A landscape with many peaks, sampled at points; each row gives a point and its height.
A climber steps from a point to the highest of its 2 nearest points, and stops where none of them is higher. Distance is the straight distance between rows; heights are no part of it.
k836: [130  83 102  95 140 129 148  83 111  99 167 116  97 142  63 102 150 140
 125 166 166 104 178 146 155 118]  h=340
k70: [ 93 107 140 122 155 119 117  96 110 100 101 140  72 181 115  99 119  96
 175 114 136 134 117 138 102  95]  h=137
k7: [123 132 170 177 120 139 123 132 113 128 121  97 146 110 138 116  74 141
 169  90  85 139 106 152 137 174]  h=328
k504: [ 64 116 118 162 167 107 118 143 110 144 129 111 180  57 151 129 148 129
 151 159 107 112 110 168 108 101]  h=560
k464: [119 140 132 151 120 108 112 125 123 109  95 128 156 116 148 107 125 134
 161 135  80 138  56 154 135 110]  h=275
k304: [130 159 156 124 118 119 180 134 147 138 189  98 105 103 161 121 125 116
 109 173 115 122 180 137 174  88]  h=357
k124: [117 127 121  76  92 110 182 101 132 128 182 100  76 127 116 123 116 101
  93 124  72 116 178 150 138 102]  h=264
k990: [ 89 149 137 111 109 144 181 137 167 159 195 112  99 140 184 129  94  75
 110 140  52 150 157 142 132  84]  h=502
k931: [114  90 160 160 160 150  88 158 105 147 127 122 187  85 161 144  69 132
 149 137 113  98 144 117 160 129]  h=425
k316: [188  87 126 109 118 159 105 118 127 135 116 185 150 159 118 146 166 130
  93 142 206 120 112 104 191 162]  h=261
k743: [ 67 131 103 174 177 124 172 144 108 125 133 120 144  99 131 146 141 137
 145 139 185  79 138 153  84 149]  h=456
k218: [156 106 143 118 149  95 113 129 133 123 134 193 185 104  94 151 136 159
  95 125 182  78  98 146 134 140]  h=493
k256: [152 107  91 141  76 151 144 136 102 109 114 123 114 117 168 158 138 123
 137 137 206  96  83 103 183 170]  h=256
k416: [147 143 151 127 125 126 102 101 106 105 105 144 113 151 115 112 104 157
 156  72 137 122  63 141 131 188]  h=270
k47: [100 165  95 138 109 118 163 136 147 105  71 108 106 176 172 149 125 122
 136  83  98 135  78 114  62 147]  h=177
k293: [164  93  79  86 126 159 149 166 117 112 134 175 158 173 132 172 152 138
  91 146 207  72 154 103 156 142]  h=348
k114: [161 110 160 129 100 144 158 125 144 137 181 115  96 150 128  98 102 104
 148 111  49 153 161 122 142 141]  h=407
k796: [114 205 158 141 142  90 131 139 124 139 127 104 144  63 171 175 123 139
  96 111 106 113 115 152 130 160]  h=435
k412: [115 139 180 133 143 106 131 136 131 152 153 133 150  74 146 143 112 136
 115 143 120 121 165 126 151 136]  h=515
k924: [ 93 133 128 150 152 124 100 113 123 104  79 117 129 160 129 114 116 135
 153  70  93 151  61 144  76 145]  h=223
k39: [144 147 142 121 128  89 137 122 137 116 136 206 174 115 132 156 144 140
  94 128 167  73  82 179 133 146]  h=464
k950: [ 58 134  97 129 122 102 100 141 149 173 113 146 117  90 143 141 139  98
 140 101  82 202 148 151  71  96]  h=567
k21: [121 156 140 173 137 129 150 118 161  82  69 180 137 153 186 140 114 102
 123 153  69 128  80 151 139  85]  h=258
k595: [ 80 109 161 170 164 123 130 136 152 156 157 158 142 162 130  87 100 139
 167 115 112 162 139 139 106 133]  h=183
k421: [127 134  93 131 153  97 101 121 110  93  97  80 114 116  89 122 169 108
 162 102 178 107 119 113  97 136]  h=107
k183: [119 118 127  94 171 179 174 146 113 155 186 102 129 121 114 114 107 166
  72 161 127 140 211 100 137 141]  h=431
k917: [177 140 120  96  87 181 135 119 129 115 140 111 125 131  94 105 174 176
  61 180 132 141 186  91 172 113]  h=344
k812: [145 109 125 120 157 139  83 180 117 172  97 120 199  82 124 128 130 156
  90 144 121 156 178  63 121 122]  h=469
k149: [195 108 139 114 118 159  77 128 139 137 115 187 172 127 125 116 160 122
 118 136 195 127  87 121 169 143]  h=226
k649: [181 121  75 112  71 140 145 135 110  87 104 116 122 112 148 136 211  92
 149 139 206  95 108 134 139 125]  h=208
k674: [ 95 114 168 124 149 122 107 153 144 199 185 136 135  79 122 124 137 105
 130 111  71 180 180 146 124 139]  h=593
k216: [157 156 146 152  92 104 124 129 163 150 125 112 143  97 159 100 138 121
 141 133  79 161 144  91 136 104]  h=297
k497: [119 122 140 147 152 151 117 154 107 163 131  92 154 115 112 131  81 146
 151  97 121 151 175  92 114 195]  h=365
k746: [134 116 172 180 126 137 146 134 112 115 126 137 156  95 161 106 107 123
 177 147 136 128 123 155 174 117]  h=702
k981: [ 39 149 105 172 172 118 153 144 112 163 133 127 129 100 150 134 148 148
 151 127 131 128 139 168  64 157]  h=488
k367: [ 87 175 142 158 153 148 104 156 103 161 125  52 172  82 190 188  74 138
 115 122 118 109 113 158 124 168]  h=516
k778: [103 147  90 135 134 103  90 141 119 149 118  85 163  69  90 141 132 153
 121  98  96 138  75 149  64 137]  h=474
k709: [ 98 113 150 159 148 119  95 150 122 168 147  91 178  46 124 118 101 120
 147 137  90 141 117 149 121 109]  h=610
k543: [100  97 162 155 118 133 178 115 108 102 154 127  98 146 141 104 106 112
 195 135  93 124 139 173 156 110]  h=569
k527: [154 159 144 126 112  85 152  76 174 110 154 202 108 157 122 159 150 156
  84 157 130  82 145 150 171  94]  h=55
k6: [ 79 120  86 127 113 118 151 127 135 138 106 121  89 143 135 143 121  93
 118 129 107 170 162 115  59  80]  h=453
k3: [117 165  76 117 118 123 171 139 137 102  95 119 106 185 149 137 154 128
 139 102 144 122  93 121  35 147]  h=156
k370: [135 126  85  87 162 178 184 123 112 117 185  83 121 129  99  88 103 152
  91 145 117 136 182 112 143 150]  h=399
k510: [142  53 122 140 123 170 107 123  89 130 121 153 114 154 131 137 115 153
 139 163 186 125 141  84 212 138]  h=253
k723: [134  96 128  93 151 111 118  75 128 117 133 166  79 184  54 117 183 145
 120 120 195  94 137 153 125 127]  h=74
k735: [136 100  98 132 109 144  64 137  85 127  86  89 162 100 149 172  73 144
 137 101 119  87  94 113 166 164]  h=387
k111: [158  55 130 131 101 144  89 122  86 128 106 148 150  93 135 144 124 129
 141 151 167 124 139 101 206 131]  h=293
k290: [107 105 124 127 100 103 142 111 148  99  82 128 101 157 131 150 117  92
 113 146 122 172 124 110  87  94]  h=400
k283: [139 110 125 127 125 108 109 115  89 107 109 149 157  89 108 174 121 152
 121 119 159  79  43 166 160 180]  h=394
k925: [104 102 122 113 142  84  73 114 167 155 103 147 167 136  77 107 134 146
 116 109 102 178  97 132  71  82]  h=133
k428: [146 128 102  88 173 115 118 113 105 108 145 155  92 185  62 120 166 127
 129  91 219  92 124 133  86 147]  h=96
k592: [128  93 171 109 120  87  85  64 121 102 102 167 111 153 104 118 130 127
 142 118 125 138  96 161 160 100]  h=24
k585: [ 79 159 133 129 145  63 152 101 134 112 128 181 135 123 148 162 168 128
  80 155 107  99 133 168 107  85]  h=416
k697: [141 116 112 109  89 118 139  92 130  91 100 139  88 176 146 131 165 105
 125 145 138 132 112 127 111  81]  h=351
k822: [118 114 173 164 115 110 148 102 120  99 128 164 126 142 154 117 117 113
 175 135  89 135 114 162 179 101]  h=628
k573: [129 108 119 157 173 158 136 134  86 101 131 104  96 157  98 128  82 144
 176 107 192  92 131 119 119 179]  h=452
k176: [169 124 150 109 111 176 128 128 129 132 146 101 146 124  87  93 156 146
  72 164  99 176 209  89 155 111]  h=380
k239: [104 157 173 131 157 129 128 152 119 155 147 108 150  82 182 175  83 134
 110 126 123  89 163 123 190 145]  h=470
k630: [165  95 112 129  99 157 115 119  96 124 110 147 115 142 162 160 138 110
 137 129 210 114  55 104 201 187]  h=287
k738: [118 157 129 145 138  70 147 111 153 102 133 197 160 129 140 140 163 140
 106 138 136  80  95 167 118 109]  h=440
k604: [128  86 145 170 132 144  99 139 107 104 122 132 169  89 154 101 118 124
 184 168 150 131 113 150 162 104]  h=644
k302: [153 179 130  87  95 115 140 143 125 157 135  87 106 112 123 120 127 150
  89 110  84 171 177  89 113 181]  h=499
k175: [184 133 128 132 136 149  79 154 147 138 102 116 172 125 113  89 106 170
 132  82 126 160  92  70 107 179]  h=444
k360: [161 177 137 130 107  91 110 106 189 123  85 163 133 134 140 148 114 114
  78 130  70 176 130  89 113  85]  h=67
k966: [ 82 118 125 173 169 147 147 162 132 155 142 117 123 137 121  98 111 127
 180 141 150 154 160 131  96 129]  h=215
k801: [122  96 130 124 130  78 109 119 123 139 159  94 134  82  72 110 159  91
 149 130 118 152 200 128 118 122]  h=205
k280: [149 134 145 142 118 129 136  86 176 116 133 220 110 202 132 134 153 148
 111 148 157  96 105 151 166 101]  h=76
k721: [181 141 120  93 104 150 113 105 137 120 114 157  89 181 144  99 159 104
 147 100 178 125  68 121 118 122]  h=663
k853: [100 125  84  94 124 145 178  99 146  88 138 115  77 182 127 100  90 149
  93 136 117 125 132 136  96 102]  h=379
k194: [ 98 172 163 143 156 122 121 154 119 149 133  74 157  69 200 206  96 126
 101 132 122  89 128 130 166 142]  h=473
k456: [162 191 126 146  95  99 177 100 131  97 120 158 123  99 185 161 156 121
 134 165 102  82 106 147 182  97]  h=303
k415: [ 87 144 132 143 128  83 128 105 142 130  90 147 142 125 137 153 100 103
 107 115  40 175  89 147  91 108]  h=324
k963: [ 68 118  62 122 145 121 166 141 153 156 171 117  77 156 104 103 133 127
 128 145 129 156 188 139  91  98]  h=280
k56: [117 128 173 153 110 120 140 121 124 146 163 111 109 137 136 111 103 108
 161  87  53 143 131 142 134 170]  h=363
k680: [ 37 137 107 161 166 114 157 156 131 156 136 137 142 101 170 131 166 128
 136 151 118 133 127 170  81 105]  h=519
k906: [155 102 106  94 123 116  81 124  83 117 101 141 165  99 113 189 107 152
 111  93 181  80  73 132 155 183]  h=368
k285: [162 126 116 145 129 149 109 147 118 123  94  76 123 130 101  97 137 132
 167 104 148 153 154  80 100 160]  h=295
k699: [150 137 140 150 153 161 103 168 135 153 108 113 163 125 124 116  86 168
 123  91 126 141 141  65 109 187]  h=405
k200: [172 127  98 126 101 161  73 181 127 128  94  92 194  94 127 165  75 144
 115 119 134 106  45 107 119 140]  h=466
k503: [200 141 112 100 134 164  68 157 132 131  94 127 157 130 104  98 122 131
 132  78 169 130  63  85 105 173]  h=490
k930: [ 90 121 103 136 161 133  66 175 101 158 124  77 196  80 162 182  85 150
 119 125 114  78 107 122 112 111]  h=523
k269: [ 84 107  99  77 104 151 163 114 167 150 160 116  88 140 119 127 102  83
  77 157  74 182 184 117  91  90]  h=352
k231: [167 115 125  93  91 134 131  93 157 112 146 135 102 154 100  97 164 155
  94 176 124 130 176 121 170  89]  h=308
k973: [181 134 131 131 122 148 138 151 143 113 113 155 133 158 143 124 137 150
 128 117 176 111 100 121 124 166]  h=210
k100: [141  98 131 166 156 166 100 149  99 108 107 125 152 115 151 117 113 118
 192 132 186 103  89 126 141 119]  h=577
k942: [113  99 110 151 153 137 155 165  99 109 131 150 167 123 151 156 141 125
 136 145 216  55 141 157 107 134]  h=422
k265: [111 123 131 105 123  74  85 115 179 151  95 174 151 134 100 125 135 122
  91 127 109 175 142 121  83  83]  h=109
k165: [115 169 145 149 135 102 127  98 139 119 104 143 154 113 142 125  96 124
 129 119  45 136  70 157 138 110]  h=298
k186: [142 103 143 139 179 189  92 139 147 131 133 151 121 177  83  72 164 120
 167 148 201 124 153 114 120  96]  h=254
k561: [112 118 127 171 137 166 133 165 105 146 125  73 139 118 153 132  76 137
 161 126 145 119 164  95 125 170]  h=366
k659: [119 103 108 128 148  87  76 115 142 129 103 125 145 110  80 104 144 131
 147 111 127 162  98 133  84  88]  h=153
k715: [208 157 119  72 127 151  98 136 126 144  99 154 130 169 122 105 155  99
 143  79 181 132  65 114 119 158]  h=565
k198: [150 133 160 156 125 140 109 131 114 117 111 117 145 123 116 120  60 166
 153  90 123 125  89 118 150 195]  h=300
k227: [146  88 129 124 106  97 128 113 127 130 156  98 115 104  90 107 164 102
 152 167 134 138 202 126 134  77]  h=231
k960: [131 101  92 164 176 173 115 148  88 108 116 122 121 152 118 139 120 107
 181 126 223  91 111 115 129 150]  h=508
k549: [142  72 165 147 142 147  92 142 111 137 134 134 184  85 119 117  77 129
 145 140 116 136 164 119 184 130]  h=384
k57: [ 71 185 135 110 104 124 143 154 139 175 145 105  88 104 154 167 145 115
 123  83  90 164 155 153 103 150]  h=441
k804: [159 119 174 108 110  93 141  81 126 129 154 145 109 128  80 112 130 129
 104 133  64 130 193 138 182 141]  h=377
k14: [166  69 100  95 129 189 130 147 105 138 126 187 143 193 117 162 149 149
  86 143 223  87 144  95 181 169]  h=309
k764: [158 113 122 120 142 158 133 126 131 111 144 123 117 170  74  79 147 170
 107 141 162 138 157 106 122 131]  h=149
k698: [125 127 136 154 141 135 108 132 138 106 102 173 161 134 159 107 153 118
 143 145 107 124  29 173 131  66]  h=247
k167: [123 100 138 117 172 105 107 148 133 148 137 175 209 105  91 157 113 166
  89 125 180  92 115 143  91 152]  h=526
k606: [150 189 164 146 118 119 123 148 174 168 148 106 149  84 180 122 131 119
 117 142  93 169 158  93 151 100]  h=326
k639: [102 137 148 109 112  65 149  85 149 129 125 155 103 132 136 151 149 119
  82 153  95 136 166 136 116  74]  h=386
k488: [139 135 167 149  87 111 147  85 148  98 123 153 108 154 136 115 103 101
 157 137  71 158 146 141 177 100]  h=566
k398: [129 126 109 135  86  96 153 110 121  78  98 138 105 144 141 145 185 127
 144 139 128 105 113 147 115 102]  h=321
k724: [ 51 166 103 142 141 114 145 130  96 131  96  94 109 110 156 153 148 117
 133 111  56 131 129 189  85 173]  h=364
k460: [168 160 159 108 121 142 156 142 113 152 150  95 130 115 110 129 114 149
  78 116  86 160 189  79 141 181]  h=459
k188: [163 141 138 118  96  70  84  99 192 117  95 164 143 133 115 119 143 129
  99 126  89 151 126 106 126  85]  h=85
k983: [174 118 147 117 123 158 119 119 156 129 124 166 118 181  92  95 155 163
 115 138 155 152 146 103 123 126]  h=126
k99: [128 161 134 154  89 138 170 159 121 121 133  61 121  99 180 126 115 124
 154 143 111 110 147 117 133 138]  h=301
k929: [107 195 147 127 128 113 157 158 181 182 157 129 112 100 190 134 143 110
 114 135  84 162 150 115 143 106]  h=361
k670: [127 112 111 131 121 121 155 101  81  89 126 101  79 138  98 124 142 125
 182 135 175  99 121 137 140 141]  h=485
k267: [137 106 121 103  77 133 112  46 118 113  99 159  55 175 137 118 175 104
 146 163 175 127  78 139 176 108]  h=491
k11: [128 101  88  85 146 153 173  88 114  95 188 100 101 126  80  77 102 148
 125 140 155 108 182 147 150 146]  h=367
k751: [164 131 100 121  67 123 165 133 119  97 121 129 115 113 158 153 166 131
 131 157 186  86 111 117 158 137]  h=230
k174: [116 115 131  75  86  92 165  88 148 107 179 111  98 128 110 123 132  96
  85 163  95 118 173 163 163  73]  h=250
k91: [128 115 145 117 125  96 114  78 106  89  93 184 114 137 129 126 138 118
 130 107 118 113  65 183 155 107]  h=7
k650: [162 154 107 140 111 144 131 163 128 107 102 120 158 110 156 129 125 140
 144 109 154 103  72 122 112 169]  h=237
k500: [132 135 109 108 155 122 148 135 136 120 135 143 105 198  93 113 150 135
 118  91 188 105 124 121  69 162]  h=117
k337: [133  92 118 106 197 134  87 173 127 159 131 166 203 116  87 135 141 153
  98 119 186 111 125 107  72 134]  h=568
k809: [110  90 117 140 154 143  68 169 114 161 128 116 199 111 156 162  53 167
 124 128 105  87 100 119 141 108]  h=477
k223: [ 83 107 138 115  93 130 165 127 167 145 145 129  90 123 140 167  97  48
  98 139  68 203 174 125  92  95]  h=404
k530: [178 151 175 100 118 126 159 118 115 129 170 125 108 117 112 135 114 152
  99 136  79 128 177 111 192 161]  h=415
k935: [169 142 112 154 100 144 115 145 122 110  92  90 125 120 138 108 136 128
 178  94 158 139 107  92 114 156]  h=265
k741: [ 48 135  80 144 122 130 131 152 139 152 117 156  97 132 147 138 144 109
 136 137 105 194 165 125  64  88]  h=504
k582: [159 138  85 102 123 100  95 105 109  98 104 110  79 145  92 120 183  97
 169  81 180 125 114 109  95 119]  h=127
k819: [103 117 114 151 127 139 134 115 103 108 127  74  72 159  96  96 106  84
 206  83 103 155 126 127 113 143]  h=87
k484: [124 110 144 132 122 105 120 110  82 103 109 121 133  84 116 152 127 155
 147 130 155  85 122 156 160 164]  h=427
k37: [125  98 107 129 178 146  78 182 131 169 108 132 204 100 116 136 136 145
  99 136 162 143 162  69  94 111]  h=510
k889: [145  76 164 165 171 169  94 136 126 139 125 134 136 150  88  74 150 139
 173 149 180 156 152 114 128 113]  h=294
k856: [128 154 102 116 138 114 164 145 132 122 121 151 125 179 135 132 157 127
 135  84 173 105  89 137  45 161]  h=136
k821: [ 75 136 141 126 101 122 166 126 149 154 152 126  90 119 171 172 120  59
 113 139  51 163 164 141 121  71]  h=451
k780: [173 154 139 143 125 138  84 175 139 149 120 115 180  99  93 141  84 172
 104 120 121 122  23 112 105 129]  h=514
k23: [194 151 156 141 113 141 131 125 147 137 129 161 139 151 120 102 126 177
  99 145 113 159 152  94 151 143]  h=120
k324: [130  92 113 111 103  86 139  84 118  95 150 129 101 132  83 123 179 142
 121 171 174  95 159 149 148 101]  h=314
k594: [152 133  58  93 110 115 121 116 148  92 112  87  72 171  99 113 172 100
 137 119 159 125 134  98  75  90]  h=155
k164: [181 124 135 100 111 154  92 122 134 145 132 192 164 145 134 108 168  89
 134 126 201 128  50 157 167 124]  h=192
k537: [131 186 106 114 116 129 151 143 155 171 135 127  94 133 129 117 128 155
  92  92  71 181 173  85  86 167]  h=546
k660: [ 77  96  71 101 135 158 172 122 161 142 181 104  87 157 124  92 108 103
 106 152  98 159 178 132 102  75]  h=313
k483: [132 170 186 107 138 142 183 139 146 151 203  92 107  97 162 144 111 114
  90 149 111 119 170 128 196 130]  h=385
k113: [100 211 135 135 152  94 125 126 118 126 111  87 145  65 163 172 153 133
  90 133  64  88  92 173 127 160]  h=414
k642: [113 145 142 118 150 126 111 100 103 108  96 139  98 176 127 107 109 135
 161  73 123 127  61 140  88 162]  h=246
k887: [110 120 152 157 168 114 115 134 164 136 123 178 157 147 133  83 118 140
 146 116 137 143  95 139  92 111]  h=157
k87: [ 74 145  90 115 126  80  93 138 130 174 117 122 142  61 116 133 141 138
 121 119  88 171 114 137  68 113]  h=511
k618: [105 177 119 161  99 120 153 131 111 108 107  90 137 110 181 131 148 118
 156 128 103 113 128 147 102 135]  h=276
k168: [131 134 136 121  96 157 195 120 163 127 196 110  92 142 166  88  95 102
 128 145  49 134 156 138 157  99]  h=455
k711: [137 144 100 160 130 161 128 171 111 101  93 120 171 112 162 131 149 126
 151 124 149  75  54 164  96 152]  h=233
k900: [136 123 114 161 106 155 136 162  92 120 112  66 136  97 173 140  85 122
 172 131 141  97 151 102 148 146]  h=334
k417: [217 151 153 143 135 159 127 140 166 138 119 189 164 135 143 137 118 154
 105 134 141 133 119  74 182 159]  h=147
k429: [ 78 144 110 110 121 101 169 108 109 135 157  90  78 128 120 143 123 120
 124  97  94 129 161 137  90 176]  h=315
k597: [131 190 154 126 106 103 176 121 142 127 152 116 117 100 168 144 134 113
 127 159  85 100 146 142 172  94]  h=329
k593: [167 137 151 118 132 144 113 142 120 144 105 129 187 110 101 117 155 154
  68 142 106 175 203  63 141 128]  h=421
k771: [139 157 108 135 125 131  90 169 134 152 113  85 162 108  92 143 114 152
 130 107 122 146  31 129  67 134]  h=472
k538: [140 120 130 146 138 145 120 155 108 140 136  67 119 123  80 109 111 130
 167  95 117 171 162  87 106 192]  h=332
k496: [ 99 112 128 156 129 141 190 109  84  84 151 108  87 151 125 112 128 116
 191 142 127 105 135 166 148 122]  h=529
k261: [127  89 111 106 143 127 143 168 115 123 129 163 158 143 134 180 133 142
  93 145 225  62 160 120 129 144]  h=383
k448: [161 125 155 117 129 149 120 107 169 124 135 206 111 210 113 111 151 155
 110 147 163 108 129 127 126 108]  h=98
k65: [105 165 113 131 123 123 122 119 141  97  56 126 130 154 152 146  99 118
 116  89  85 158  45 122  68 150]  h=199
k952: [ 72 138 117 138 162 143  89 177 107 179 119  60 175  76 177 180  89 140
  99 125 128 101 124 122  94 140]  h=564
k28: [118 124 150 127 181 118 105 117 151 137 129 184 134 181 108  88 141 136
 139 113 164 141 102 135  73 105]  h=135
k13: [ 82 206 134 104 118 101 140 159 158 182 143  94  93  87 172 159 163 103
 104 113 105 171 163 133 130 127]  h=401
k453: [147 143 155 150 129 119  94 165 125 148 146 136 167  97  77 138  84 182
 118 139  99 128  29 125 130 111]  h=548
k800: [169 125 108  96  89 161 126  90 117 110 128 148  67 182 141 103 166 115
 145 146 204 124  72 122 165 124]  h=570
k376: [102 126 130  65 108 102 173 107 128 137 202 101  67 126  93 138 124 107
  93  96  65 129 170 143 117 151]  h=286
k472: [134  70 109 105 122 133  68 138  83 137  99 135 171 115 149 163 103 148
 123 115 130  94 143 100 193 136]  h=341
k876: [119 110 188 122 139 158 152 144 140 188 217 139 108 111 115 120 143 103
 112 107  62 171 187 128 139 142]  h=532
k73: [119 111 139 125 121 115 119  86 106  91 112 102  85 163 102 112 115 102
 181 100 104 151 130 128 125 120]  h=111
k600: [117 106 120 139 107 109 158 108  65  79 117 110 112  91 129 144 158 133
 161 133 154  84 126 159 136 154]  h=450
k86: [117 165 177 136 140  78 115 118 133 145 156 146 164  51 123 139 112 130
 124 126  82 120 118 157 165 119]  h=558
k636: [130 156 175 149 141 100 104 124 118 148 147 129 171  63 106 150  78 163
 119 140  82 104  73 160 158 111]  h=596
k119: [100 119 172 113 156 167 163 164 118 175 203 112 118 112 117 132 128 117
  96 155 115 150 202 116 153 140]  h=475
k60: [135  73 159 149 164 145  83 132 117 141 112 132 156 111  93  86 124 128
 178 130 148 157 159 107 153 115]  h=336
k457: [134 118 122 154 155 167 159 141 102 114 143  81 106 149 114 107  91 139
 170 122 157 115 160 100 149 154]  h=411
k920: [111 105 129 117 173 138 103  98 132 120 123 152  75 204  89  99 128 107
 138 102 163 142 129 109  71 101]  h=171
k93: [106  87 128 124 122  63  85  90 120 123 122 123 139  99  80 110 163 114
 144 123 121 137 144 153 113  90]  h=176
k875: [159  98 103  98 111 143 102 139 104 127 109 162 163 141 149 181 124 111
 122 106 206  88  63 118 181 204]  h=327
k266: [164 105 112 100 143 190 131 113 115 104 143 116  83 169  74  70 129 159
 131 154 180 142 139 108 161 132]  h=174
k719: [150 157 171  90 124  75 147  77 147 150 163 156 101 130 115 146 132 121
  72 137  71 132 179 126 156 109]  h=350
k345: [150 122 115 131 180 159  87 112 131 131 144 138  86 187  85  82 170 102
 155 137 195 123 145 116  99  89]  h=214
k867: [ 84 174 107 115 116 132 133 158 143 190 140 131  82 125 135 139 122 137
 135  88  80 190 170 119  91 165]  h=492
k742: [208 132 139 124 124 179 128 163 141 128 112 164 144 167 131 124 118 149
 105 110 182 118 124  89 147 189]  h=181
k825: [175 111  90 127  89 145  71 162 118 126  87  82 186  85 174 164  93 140
 121 123 124  94  88  97 140 148]  h=428
k520: [128 119  98  84  98 144 176  87 168  84 145 106  91 170 125  96  75 126
  92 147  86 138 141 128 129  97]  h=410
k215: [158 120 144 148  71 142 147 107 146  84 117 125  96 175 148 111 102 103
 144 136  81 161 128 122 161  82]  h=509
k850: [126 142 192 123 158 149 155 153 128 150 179 116 126 115 170 171  88 127
  96 149 130  95 178 106 218 131]  h=426
k319: [147 116 109 110  74 156 172 105 153  78 117 101  79 177 142 102  81 101
 126 156  93 155 126 112 146  79]  h=454
k648: [144  98 123  87  90 143 145  93 156 114 176 120 106 146  85  84 147 123
 105 170 100 124 197 149 178  84]  h=278
k358: [155 122  57 120  84 118 139 133 123  77 111  86 100 140 137 115 192 106
 155 148 186 117 113 113 111  88]  h=184
k173: [ 73 119 154 150 148 128 100 160 139 199 164 103 160  48 127 123 100 107
 149 121 106 168 152 138 118 136]  h=666
k481: [114 115 112 109 117  82 146 115 119 102 126 144 120 122 117 134 188 129
 126 140 169  93 144 149 100 100]  h=296
k845: [158 130 124 128  78  88 121 127 145 136 122  99 125 109 135 108 159 122
 131 157 105 158 174 108 145  74]  h=266
k531: [122  88 160 102 137  99  95  59 129 119 124 168  85 179  56 116 146 130
 131 125 150 125 153 157 138 101]  h=50
k588: [ 81 153 112 137 139  84 148 111  92 126 116  89 108 114 110 148 138 134
 139  95 115 113 137 159  80 184]  h=339
k916: [173  89 142 135 134 203 133 116 108 114 145 143  93 173 107  98 131 153
 135 168 197 130 122  99 198 144]  h=209
k926: [127 176 132 173 131 104 177 105 152  91 110 173 123 151 198 160 139 108
 112 162  71  99 101 153 152  90]  h=279
k221: [119 136 133 155 147 150 134 144 163  93  86 190 165 161 172 127 134  88
 126 140 112 125  45 171 106  68]  h=227
k684: [112 173 106 166 136 134 146 158 115 111  78  93 149  94 196 144 159 142
 142 142 103  67  95 165  97 152]  h=255
k494: [ 60 183 105 131 130 102 121 129 108 139  99 100 128  96 168 166 138 124
  90 102  46 129  95 189 103 172]  h=388
k397: [ 83 119  88 156 176 146 153 161 147 154 176 136  95 154  88  90 139 149
 142 142 165 155 182 119  80 110]  h=249
k426: [ 85 114 143 133 111 104 118 105 148 122  66 136 125 127 116 154 101  78
 104 117  91 190 107 134  81 110]  h=356

Two climbers start at each pair of points below. Name the first point that both come to, or write -.
k648 / k639 | k337
k376 / k174 | -
k887 / k642 | k990

Call two points neighbours if one is among the 2 nearest of the other. Go from one point of each pair to the other, from neighbour to neighbour, staying as high as possible. Name the lowest point that can't be avoided.
k537 / k746 | k174
k561 / k173 | k481
k952 / k636 | k239
k636 / k561 | k697
k537 / k337 | k719
k950 / k636 | k771
k822 / k721 | k497

Write out the way that a climber takes from each point below.
k472 | k735, k825, k200, k780, k453, k636
k592 | k531, k723, k428, k500, k856, k3, k47, k65, k924, k642, k416, k198, k7, k56, k114, k168, k990
k188 | k265, k925, k659, k93, k801, k227, k845, k216, k606, k929, k13, k57, k867, k537
k358 | k649, k751, k256, k630, k875, k906, k283, k484, k600, k670, k496, k543, k822
k719 | k639, k585, k738, k39, k218, k167, k337
k21 | k926, k456, k597, k304, k483, k850, k239, k194, k367, k952
